Each scene shows the same named points in several views. A view is turned or mirrored, and shifted as a whole, has a little noise and may leave points out.
In the rows, zero is written as 128.

Scene 1
View 1
rit: [149 121 131  54 124  79  82 119 143 148 120 116 154 134 143 197 174 147
 160  99 151 160 120 134  94 133 209 133 138 188 133  92 152 142 140 108
 130  68 166 157  96 100 108 130 117 108 169 108 110 140 124]
nogi: [164 104 112  93 126  78 147 133 157  95 131 106 117 123 145 140 192 138
 120 124 137 129 141 104 140 147 150 131 110 103 146 110 129  95 145 164
 134 108 129 162 108 144 130  91 123  81 150 101 131 130 122]
Tol: [146 153 112  56  90 112  46 167 151 171 137  72 163 177 126 136 189 137
 113 125 168 163 144 118 112 158 196 145 162 182 126 103 142 162 164 113
  88  41 163 185 100 105  94 149 138  89 152  84  98 148 116]
kofuv: [151 112 113  91 132  79 138 119 151 124 142 121 122 135 142 167 189 138
 115 168 108 120 140 140 129 167 157 133 147  88 104 133  82 110 121 139
 116 156 113 126 105 136 131  96 109  82 165 135 178 110 139]
luk: [172  95 146  79 135  55 166  67 158  67 101 149  80  71 119 194 201 138
 173  84 115 114 102 120 129 111 213 138 105 140 135 105 131 122 139 152
 166  85 138 134 107 166 155  93 112  81 150 137  98 119 119]
vede: [176 104 120  97 131  78 152 114 151 108 123 133 104 117 149 154 193 132
 121 140 124 118 130 121 148 154 169 134 126 100 126 120 109  92 121 153
 132 127 113 142 117 154 140  78 120  81 150 120 154 123 124]
Romad: [140 145 105  70  97 107  74 165 158 151 145  70 151 166 116 131 197 137
 109 138 153 153 143 116 120 156 175 144 153 146 123 115 126 154 165 129
  92  69 148 177  92 115 108 142 131  81 153  94 107 136 121]
Bubed: [167  74 110 108 155  58 188 120 158  85 127 129 110 100 167 169 188 144
 129 130 118 133 128 111 136 139 132 126  99  74 143 115 125  66 125 170
 153 155 113 142 101 136 141  70 111  88 166 113 157 123 134]
gosab: [126 123 135  43 119  70  87 115 152 117 125 100 155 123 117 202 180 154
 175  77 143 161 125 125  81 112 202 136 124 192 142  88 157 169 171 116
 140  46 184 160  82 103 108 152 113 101 172 113  74 134 125]
rul: [134 133 148  35 118  78  77  84 119 128 139 133 159 148 156 208 152 149
 160 114 134 123 171 148  97 161 188 114 143 182 138  90 106 137 128 104
 135  94 175 131 126 122  89 121 106 114 176 142 169 119 126]
kog: [152  72  98 104 148  59 175 155 167  89 130  96 131 106 161 158 187 150
 131 110 138 161 123  94 122 125 118 129  87  87 163 105 160  76 152 176
 148 127 131 173  80 112 134  94 117  87 172  87 117 138 133]
Kamu: [190  88  98 116 130  78 167 156 166  87 115 102 103 111 162 112 202 131
 110 103 160 144 128  75 158 138 144 136  85  96 169 100 169  65 148 188
 142  89 120 191 111 149 139  74 139  78 137  66 108 150 109]
dosob: [112 107 120  64 137  65 122 121 156 122 146 104 156 129 126 210 178 158
 154 132 110 153 127 143  84 132 159 129 136 127 116 118 113 147 148 124
 131 129 152 131  71  93 117 137  95  93 192 138 131 111 150]
Pob: [148 131 143  62 110  79 111  80 145 101 130 130 114 122 116 182 190 139
 150 121 117 106 142 138 124 147 204 133 143 150 118 113  93 147 139 126
 132  89 145 130 116 156 127 114 114  85 156 146 136 112 123]
nilu: [150 106 137  66 132  66 133  89 139  91 126 136 128 115 153 191 172 145
 157 104 127 120 153 123 117 142 170 119 112 143 151  94 121 108 134 141
 154 104 154 140 118 141 118  97 112 102 165 132 149 123 123]
tiban: [172 103 104  98 128  82 128 159 169 132 113  95 122 121 140 147 203 136
 126 110 154 169  98 102 125 126 184 147 122 131 135 109 169 113 149 147
 123  79 130 181  84 114 136 109 132  82 151  77  84 150 120]
zodu: [144  90  85 107 141  74 144 180 174 139 138  82 146 131 144 158 197 147
 115 141 134 181 105 111 111 133 138 144 124  89 124 123 148 108 149 151
 116 133 120 169  62  86 132 117 116  81 174  85 113 137 142]
View 2
vede: [136 101 151  80 148 129 152 110  77 116 153 115  78 172 132 172 139  79
 110 131 142 113  90 151 145  81 183 164 134  90 137 142 136 100 134 112
 110 125 136 152 122 123 140 172 145 131 110  62  76 107 141]
Kamu: [135 102 128  85 173 123 100 116  97 124 144 132  64 159  91 139 132  67
 139 162 149 105 109 204 199  88 201 159 158  96 132 175 148 104 151 142
 123 134 123  88 109 131 108 123  77 153  94  61  88 125 115]
rit: [ 76  90 108 125 106 134 170 123 109 103 123 104 113 122 107 132 112 110
 139  68 136  89  87  98 128  88 141  93 162 144 129 169 174  97 182 122
  99 178 126 125  88 110 127 134 196 102 125  98 126 139 139]
Pob: [104 123 147  85 102 110 179 132  85 115 159  91 111 135 161 162 128  86
 120  75 132  95  56 128 110  73 170 168 145 116 130 146 140  82 172 106
  74 146 128 161 109 129 145 177 196  95 142  82 100 117 140]
zodu: [103  88 113 134 158 141 152 117  82 108 122 114  69 175  82 158  99  82
  98 134 154 169 133 143 176  82 158  93 146 105 131 155 155  84 134 147
 126 163 117 103 102 128  95 170 142 160  71  90  80 141 176]
rul: [ 85  97 112  99  81 127 191 110 100 126 161 111 113 112 118 172 136 100
 117  72 104  85  54  64  81  82 145 129 123 130 123 166 169 108 159 118
 115 154 120 170 114 111 140 139 216  73 128 105 122 122 134]
Tol: [ 74  82 103 159 108 125 184 157 106 127 150  67  91 136  72 102 117  99
 153  70  94 118  95 142 133  73 164  60 190 175  99 187 185  48 202 107
 136 187 107 120  84 138 131 131 208  77 110  99  87 133 114]
luk: [112 138 154  59 124 110 135 121  94  95 126 120 120 130 183 162 116  88
 130  85 186  72  67 150 154  86 166 197 151  93 156 140 127 108 173 128
  33 147 141 123 102 118 129 170 139 140 150  67 131 128 147]
kog: [112 104 112  95 158 130 122 101  91 114 132 141  73 151  95 172 111  70
 105 151 163 135 110 151 182  87 169 144 130  83 143 169 150 111 132 167
 115 148 114  90 112 124  83 142  97 163  78  85 106 141 159]
tiban: [103  95 122 125 153 132 134 131  99 103 121 107  83 158  99 121 108  91
 140 111 158 116 116 170 185  85 169 106 179 125 133 163 157  83 170 131
 105 164 126  94  87 126 115 143 136 143 103  74  96 136 137]
Bubed: [139 105 137  71 156 132 133  88  78 112 142 146  75 164 124 195 130  71
  91 155 161 127  99 139 158  85 173 177 112  64 149 143 135 122 111 145
 108 121 132 134 128 115 112 167 111 158  92  70  94 121 161]
gosab: [ 54 116  97 125  92 116 166 139 116 106 124  98 123  97 119 135  93 100
 141  51 150  98  74 109 136  83 137 104 168 145 130 180 171  83 201 145
  73 194 109 100  80 126 100 137 187 104 131 112 144 156 148]
Romad: [ 86  94 114 147 125 122 180 152  89 127 156  71  82 154  81 125 116  83
 130  93 106 145  99 158 142  69 172  85 176 151 104 176 168  46 183 116
 133 173 105 119  95 151 119 153 189  98 101  96  70 132 133]
dosob: [ 79 109 112 120 112 129 189 118  82 108 135 105 101 140 123 186  97  89
  84  86 147 150  88  86 118  76 133 114 123 107 136 149 154  91 144 145
  93 171 115 137 105 124 100 185 194 124 101 111 109 144 189]
View 3
rul: [108 115 110 123 174 110 181 135 113 150 104 141  79  77 205  77 121 142
 118 170 129 185 116 135  85 179 180 152  86  95 222 103 130 126 177 133
  94  96 147 143 106  90 107 105 161 128 131  88 139 118 125]
rit: [ 87 122  83 118 160  81 133  93  89 145  96 129  81  95 193 111 111 124
 105 163  83 152 132 150 109 153 174 116  84 101 212 118 117 111 179 159
 102  77 138 173 105  72 103  95 141 167 129  84 150 152 137]
gosab: [ 80 127  91 114 142  76 116  77  89 137  88 123  87  92 200 121 102 121
  87 161 106 137 147 167 100 146 177 133  67 113 178 139 131 135 155 153
 105  60 126 200  97  74  89  78 126 173 132  70 178 144 124]
tiban: [101 158  79 123 133 103 101  98 108 140 109 100 111 133 144 144 117 108
  97 145  62 130 140 159 130 103 121  67 100 126 177 138  97  74 165 176
 126  91 146 156 140  66 135  98 146 177 122  99 169 179 161]
kog: [130 146  90 144  83 125 105 123 123 166 122  97 103 109 123 130 134 108
 111 132 125 134 144 172  77  90  88  67 118 124 155 167 107  60 162 197
 117 103 148 117 184  75 154 108 167 152 132  95 186 149 153]
zodu: [118 176 103 147 117  85  93 116 105 162 111 131 113  97 127 116 128  81
  87 154  86 143 150 179 105 104 119  60 116 122 171 130  86  69 189 192
 112  96 136 132 199  91 160 112 157 154 123 104 167 166 186]
Tol: [ 49 181  99 110 196  98 105  93  91 124  89 146  98 102 208 135 104 100
  74 159  77 156 133 150 157 164 185  93  65 111 211  73  89  93 158 123
 162  98 122 172 114  84 113  92 154 162  97  96 155 173 184]
luk: [164 118  95 113 121 117 177 125 147 135 117  65 134 155 130 109 121 153
 119 163  77 140 140 150 102  94 111 133 100 144 151 184 140 127 156 165
  61  71 180 168  99  66 113  92 121 160 148  96 173 138  88]
Kamu: [122 158  75 125 105 165 114 130 140 144 127  67 116 156 123 161 131 127
 118 120  94 129 132 146 115  84  72  48 111 137 163 162  99  37 139 174
 150 119 162 114 151  57 154 105 173 162 118 108 178 174 154]
kofuv: [159 174 132 139 157 115 177 173 149 155 120 131 139 107 125  71 135 112
 109 180  94 184 130 154 108 126 128 107 118 129 187 113  99  97 194 155
  83 111 169 113 181 109 161 126 162 114 123 122 141 135 161]
nilu: [137 121 101 126 131 134 173 141 133 151 114 103 101 109 161  98 127 146
 123 155 126 163 124 142  82 134 132 130 100 115 186 145 130 107 162 153
  91  98 162 133 123  78 123 105 155 138 137  94 158 125 116]
Bubed: [169 140 101 144  98 136 155 161 147 167 131  90 121 122 104  99 145 125
 128 150 111 156 131 156  76  93  83  84 132 131 164 164 112  70 178 191
  85 111 176  99 182  82 164 122 168 131 139 112 164 137 140]
Romad: [ 73 190 109 121 176 108 112 112 108 131  96 140 112 105 181 127 111  97
  78 159  88 157 136 157 146 147 162  89  76 120 191  85  86  88 158 129
 154 102 127 157 142  93 130  98 158 153 100 101 160 169 184]
nogi: [131 163 105 129 127 145 141 144 140 145 120  97 122 130 135 121 129 123
 111 146 108 152 131 151 109 109 104  88 105 132 169 142 105  74 153 156
 124 112 160 121 154  80 146 109 166 142 121 107 170 150 148]
vede: [159 155 109 129 142 139 173 161 151 148 123  97 135 139 122 100 135 129
 120 161  84 166 123 142 114 110 107  95 117 134 182 136 105  81 176 160
  94 112 176 115 153  82 152 119 160 134 125 119 149 148 143]
View 4
kofuv: [136 133 113 152 110 140 105 129 146  75  92 181 132 170 113 130 112 183
  73 116 105 126  87  88 191  68  95 118  99 155 116 110 107 105 170 131
 132 157 103 141 120 135 131 120 108 146 101 141 157 173 127]
Pob: [136 116 140 123 117 163 118 160 134 107 109 212 146 150  97 166 151 145
  69 142 140 144 120 103 171 109 130  79 142 120 111 144 109 138 161  99
  94 156 117 106 102 145 116 144 100 141 110 157 127 146 127]
nilu: [113  97 123 114 108 120 124 138 132 122  94 184 136 154 108 135 161 151
  89 124 135 111 129 124 165  84 128  78 127 122 143 133 128 118 153 136
  68 162 130 104 123 134 122 128 100 128  86 146 122 148 134]
Kamu: [ 99 105 139 172 142  95 132 105 106 164  89 104 118 136  81  79 130 209
  96 113 112 131 128 158 149  67 156 184 121 139 122 144 152 110 158 172
  57 139  93 112 184 146 114 113  84 167  78 105 139 104 115]
nogi: [114 117 130 155 126 122 125 120 121 123  93 147 126 141  94 111 126 190
  87 115 116 134 116 127 164  70 136 145 116 141 117 134 132 112 160 147
  85 151  98 121 152 139 117 120  96 154  85 124 145 136 121]
tiban: [ 75 107 135 168 160 101 110 129 106 145  89 109 171 132  80 117 151 176
 105 132 110 154 127 153 148  99 101 152 126 143 111 152 108 118 151 151
  77 119  76 107 152 155 120 133 112 178 120 139 121 116 120]
Tol: [ 50 146 140 139 135 168 133 134  85  92 135 117 198  98  54 155 164 142
 118 127 109 182 132 153 124 113  72  97 151 128  50 162  49 142 116 150
  93 147  43 129 121 158 105 163 149 166 120 130 100 141 119]
Romad: [ 64 144 132 150 137 158 128 132  95  91 118 129 182  94  65 151 141 157
 105 120 107 185 120 132 140  98  87 120 135 143  65 149  64 131 133 148
 105 150  44 134 129 149 106 146 135 165 115 134 122 144 122]
vede: [141 120 129 155 120 131 112 124 135 116  96 166 124 179 103 111 121 191
  71 123 114 118 104 115 179  77 127 136 114 141 121 128 131 114 169 132
  99 148 115 121 136 144 130 125  91 153  95 129 150 143 120]
rit: [ 69 103 129 117 130 120 112 145 112 116 108 146 197 141  88 153 187 126
 115 138 124 136 134 152 140 116  71  64 140 120 114 152  77 130 133 138
  73 137  98 101 110 151 122 154 133 150 125 158  94 140 133]
luk: [138  75 142 139 147 102 102 163 142 166  75 200 142 161 111 146 162 156
  66 153 152 131 133 120 176 113 160 112 139 120 161 155 155 131 184  96
  63 128 134  73 127 146 120 128  71 154 116 172 129 109 127]
dosob: [ 75 102  99 127 127 101 103 149 136  88  71 180 179 120 119 165 152 139
 100 120 119 146 108  94 175  81  66  77 102 152 148 122  87 102 158 132
 104 151  92 119 107 124 118 120 126 142 117 185 126 173 149]
zodu: [ 62 114 106 173 149  82 100 119 119 111  65 112 171 122 103 116 128 185
 110 109  92 153 100 125 164  68  68 154  90 170 132 125  97  92 157 168
 106 129  63 130 151 137 121 113 122 170 115 150 141 148 133]
rul: [ 99 113 116  87  86 152 129 144 127  81 123 193 165 154 100 158 179 120
 104 123 133 110 128 123 154  96  84  21 138 112 114 130  83 128 130 132
  81 173 123 115  94 137 124 152 131 119  92 150 104 171 139]
kog: [ 74  91 109 158 141  64 118 112 121 145  61 122 135 121 109  99 136 190
 109 105 111 129 118 134 162  54 120 154  95 156 162 125 141  89 161 174
  65 142  93 115 168 128 116 100  98 152  86 141 138 133 139]
View 5
rit: [196 179 141  68 169 156 128 136 139 131 107  89 133 177 118  69 101 168
 144  89 142  96 118 118 111 126 123 104  82 131 141 139 165 123 134 139
 148 124 131 123 143 137  87 107 133 148  65 149 122 116 128]
Tol: [196 172 164  35 157 209 136 166 115 133 142 108 150 156 134  32 111 179
 149  68  96 137 145 136 145 137 126 111  58 128 145 182 160  94 128 138
 137 140 138 139 157 122 112 161  93 138  53 109 144 109 140]
nilu: [134 141 101 103 166 124 117 140 156 139 107  87 135 151 106 107 125 141
 156 110 147  71 117  80 128 119 108 123 123 132 128  91 135 127 157 139
 118 108 124 126 137 106  73 108 149 111 108 153 133 116 104]
nogi: [118 108  94  92 164 147  99 160 177 145 127 101 140 113 108 102 133 137
 158  83 116 102 138 118 153 105 108 130 119 117 107 131 140  92 151 139
  93 133 135 135 139  96  66 132 149  95 124 148 149 123 116]
kog: [129  95  94  94 162 137  75 163 196 160 129  75 107  87 108 126 130 129
 166  50 143 116 140 152 133  94 104 123 122 106  87 126 143  89 154 155
  72 141 140 122 128 108  38 101 173 112 119 168 121 140 141]
rul: [160 184 142  83 150 136 137 131 107 139 122  85 129 186 125  83 126 156
 162 130 150  73 121  49 125 137 117 108  79 157 166  89 140 152 156 131
 140 107  96 123 139 118 101 113 126 124  75 132 133  96 111]
dosob: [158 131 136  83 140 130  98 159 135 152 135  69 109 172 118  94 123 161
 158  77 135  92 142  94  92 127 104 144  75 135 143 115 157 133 147 179
 107 137  86 123 167 141  79  93 203 128  76 161 148 110 114]
gosab: [207 168 145  75 167 176 137 151 126 136 100  73 141 178 106  64  98 168
 131  66 146 104 104 129  81 149 112 122 103 119 126 128 147 130 131 168
 147  99 144 129 162 138  82 102 139 170  41 148 107 128 107]
Pob: [139 143 108  94 163 136 132 150 144 123  99 114 170 187 101  73 124 158
 137 125 112  63 117  66 123 136 111 150 116 137 144 109 144 126 140 148
 136 108 120 140 168 109  99 127 154 104 105 144 167 103  75]
vede: [106 110  85  96 165 116  95 150 189 131 115 118 145 137 107 102 134 141
 158 112 110  75 141  94 158  96 114 136 112 124 122 127 157  95 149 132
 101 143 120 135 140 103  76 129 166  77 146 158 173 114 111]
kofuv: [103 109 105  88 145 110  88 156 162 142 144 109 128 154 120  98 144 150
 170 110 103  79 160  70 148 101 107 150  83 144 145 123 160 110 153 147
  91 158  81 133 156 112  86 126 192  72 135 154 189  98 115]
tiban: [168 129 110  69 176 164  99 156 191 132 112 104 137 125 110  78 108 158
 142  58 115 116 133 170 137 103 119 119 104 103 101 172 171  76 129 144
 113 148 158 132 145 122  64 126 147 124 102 158 137 135 140]
zodu: [147 102 122  67 151 147  72 171 179 152 149  83 103 115 123  97 122 154
 168  42 112 127 162 159 130  97 110 131  74 114 111 165 174  84 140 166
  79 171 116 126 149 133  60 112 191 114 102 164 148 127 153]
Bubed: [ 97  89  75 111 163  98  73 148 206 148 122  92 115 108 105 134 136 126
 170  90 136  77 142 107 147  86 104 132 126 119 103 106 149 101 161 142
  76 144 118 124 129 102  47 101 192  83 151 175 153 125 123]
Romad: [170 143 147  48 149 197 119 176 128 140 150 106 150 145 129  48 122 171
 151  65  89 135 154 134 143 130 117 132  65 126 136 174 155  90 132 154
 115 145 127 141 164 118 102 160 124 121  73 119 158 110 129]
luk: [137 121  69 117 191 116 115 139 202 115  62 109 165 169  79 100 108 144
 122 108 136  51  92 107 108 114 111 146 162 109 103 109 153 113 136 150
 133 102 157 134 154 112  65  96 176 113 130 183 142 133  75]
View 6
luk: [138 104 111 173 162 192  47 104 129 110 165 127 123 117 135  74 138 142
 134 124 145 155  92 113 146 135 189 118 107  98  61 169 157 133 132 119
 114 123  70 125 147 149  93  96 144 147 164 104 116 102 140]
Tol: [ 94 123  50 126 132 108 190 158  96  80 106 126 173  54 158 110 146 166
 101 166 121 144 118 162  67 107 147  84 129 194 171  75 103 196 108  99
 109 164  96 163 103 142 158 113 169  92 137 103 108 107 136]
rit: [120 115  84 160 141 141 134 144 122  96 118 129 168  77 147  82 119 153
 119 151 128 150 132 144  85 156 204  90 108 163 136 122 105 173 118 133
  83 150 105 149  89 170 133 107 162  98 159  96 112 117 130]
Kamu: [173 101  57 145 148 131 110 147  80 114 194 143 110 177 130 102 118 118
  61 160 171 166 108 143 126  55 196 129 137 138 139  94 174 139 113  62
 151  96  66 119 168 111  84 108 157 159 155 139 108 127 111]
vede: [121 132  95 135 128 139 121 124 108 123 139 152 138 142 143 110 142 106
 116 134 157 141  99 132 127 112 167 144 124 127 104 126 167 135 108 114
 120  61  55 113 138 142  75 108 138 181 162 128 129 120 127]
kog: [183 113  63 160 133 125 111 117  86 111 163 150 141 163 124 108  91 110
  85 176 171 178 151 147 125 108 219 153 110 119 121  99 161 132 102  93
 154 110  94 114 139 125  67 131 157 156 136 145 100 150 118]
nilu: [141 137 103 154 146 148 107 119 112 115 122 129 156 127 142  94 112 122
 129 133 145 165 123 142 107 160 199 119  99 105 118 144 133 147 105 141
 104  94  70 115 146 153 107  96 155 155 185 100 109 111 124]
kofuv: [ 97 154  93 124 110 122 151 105 108 122  98 160 166 120 149 130 139  99
 140 140 154 138 119 136 119 141 149 166 115 124  98 118 160 137  93 135
 119  54  63 110 116 152  67 123 135 189 144 133 133 131 136]
rul: [107 158 106 144 137 133 147 132 119 110  77 123 188  87 156  93 114 133
 149 130 127 158 132 153  75 196 190  98  91 129 144 144  99 169  97 172
  72  99  77 125 117 175 138  93 162 137 193  80 111 101 127]
gosab: [135 110  77 172 158 154 111 121 118  80 122 113 171  59 139  84 112 173
 127 158 121 172 139 149  93 164 200  88  94 138 121 123  96 174 119 125
 107 198 113 152 110 156 146 111 172  85 146  92  93 110 140]
Romad: [ 99 129  52 123 127 109 181 137  92  84 107 134 170  69 152 124 146 151
 107 167 132 146 117 157  86 103 136 112 126 172 153  77 121 180 101  97
 128 149  88 150 116 133 133 123 162 118 127 117 108 115 141]
Bubed: [162 131  90 151 126 137 103 110  99 130 150 159 136 174 130 109 106  91
 108 148 174 160 132 134 137 126 205 167 112 105 100 125 176 118 102 117
 137  57  69  99 141 139  47 121 140 190 155 143 117 144 120]
nogi: [143 128  73 137 136 129 125 126  91 110 145 142 139 141 138 112 125 117
 100 151 158 160 112 146 119 102 175 136 120 123 123 108 158 145 103  99
 139  94  66 115 154 126  87 112 153 163 153 125 111 122 125]
dosob: [119 142  85 154 120 134 136  91 116 101  91 144 188  80 139 115 109 130
 147 162 143 161 159 143 110 182 184 150  89 121  99 121 122 149  98 146
 119 135 106 126  92 163  91 137 152 137 124 121 109 138 142]
zodu: [145 118  54 150 110 108 154 119  97 102 133 165 163 118 133 122 106 117
  97 188 163 156 160 149 116 114 195 163 117 160 122  79 150 142 101  98
 147 122 111 131  88 143  66 154 153 139 102 155 111 162 130]
Pob: [ 95 139 106 140 146 160 113 108 122 106 106 123 157  83 151 100 152 139
 153 120 133 146  92 131 113 152 146 111 106 113  93 149 132 157 112 139
 101 109  61 127 140 154 119  95 147 152 171  92 121  93 143]

Which points are out of place in each view (at most two, in the order of its rows)? Write none if all are in place.
view 1 -> Pob
view 2 -> Tol
view 3 -> Romad
view 4 -> nogi
view 5 -> luk
view 6 -> zodu
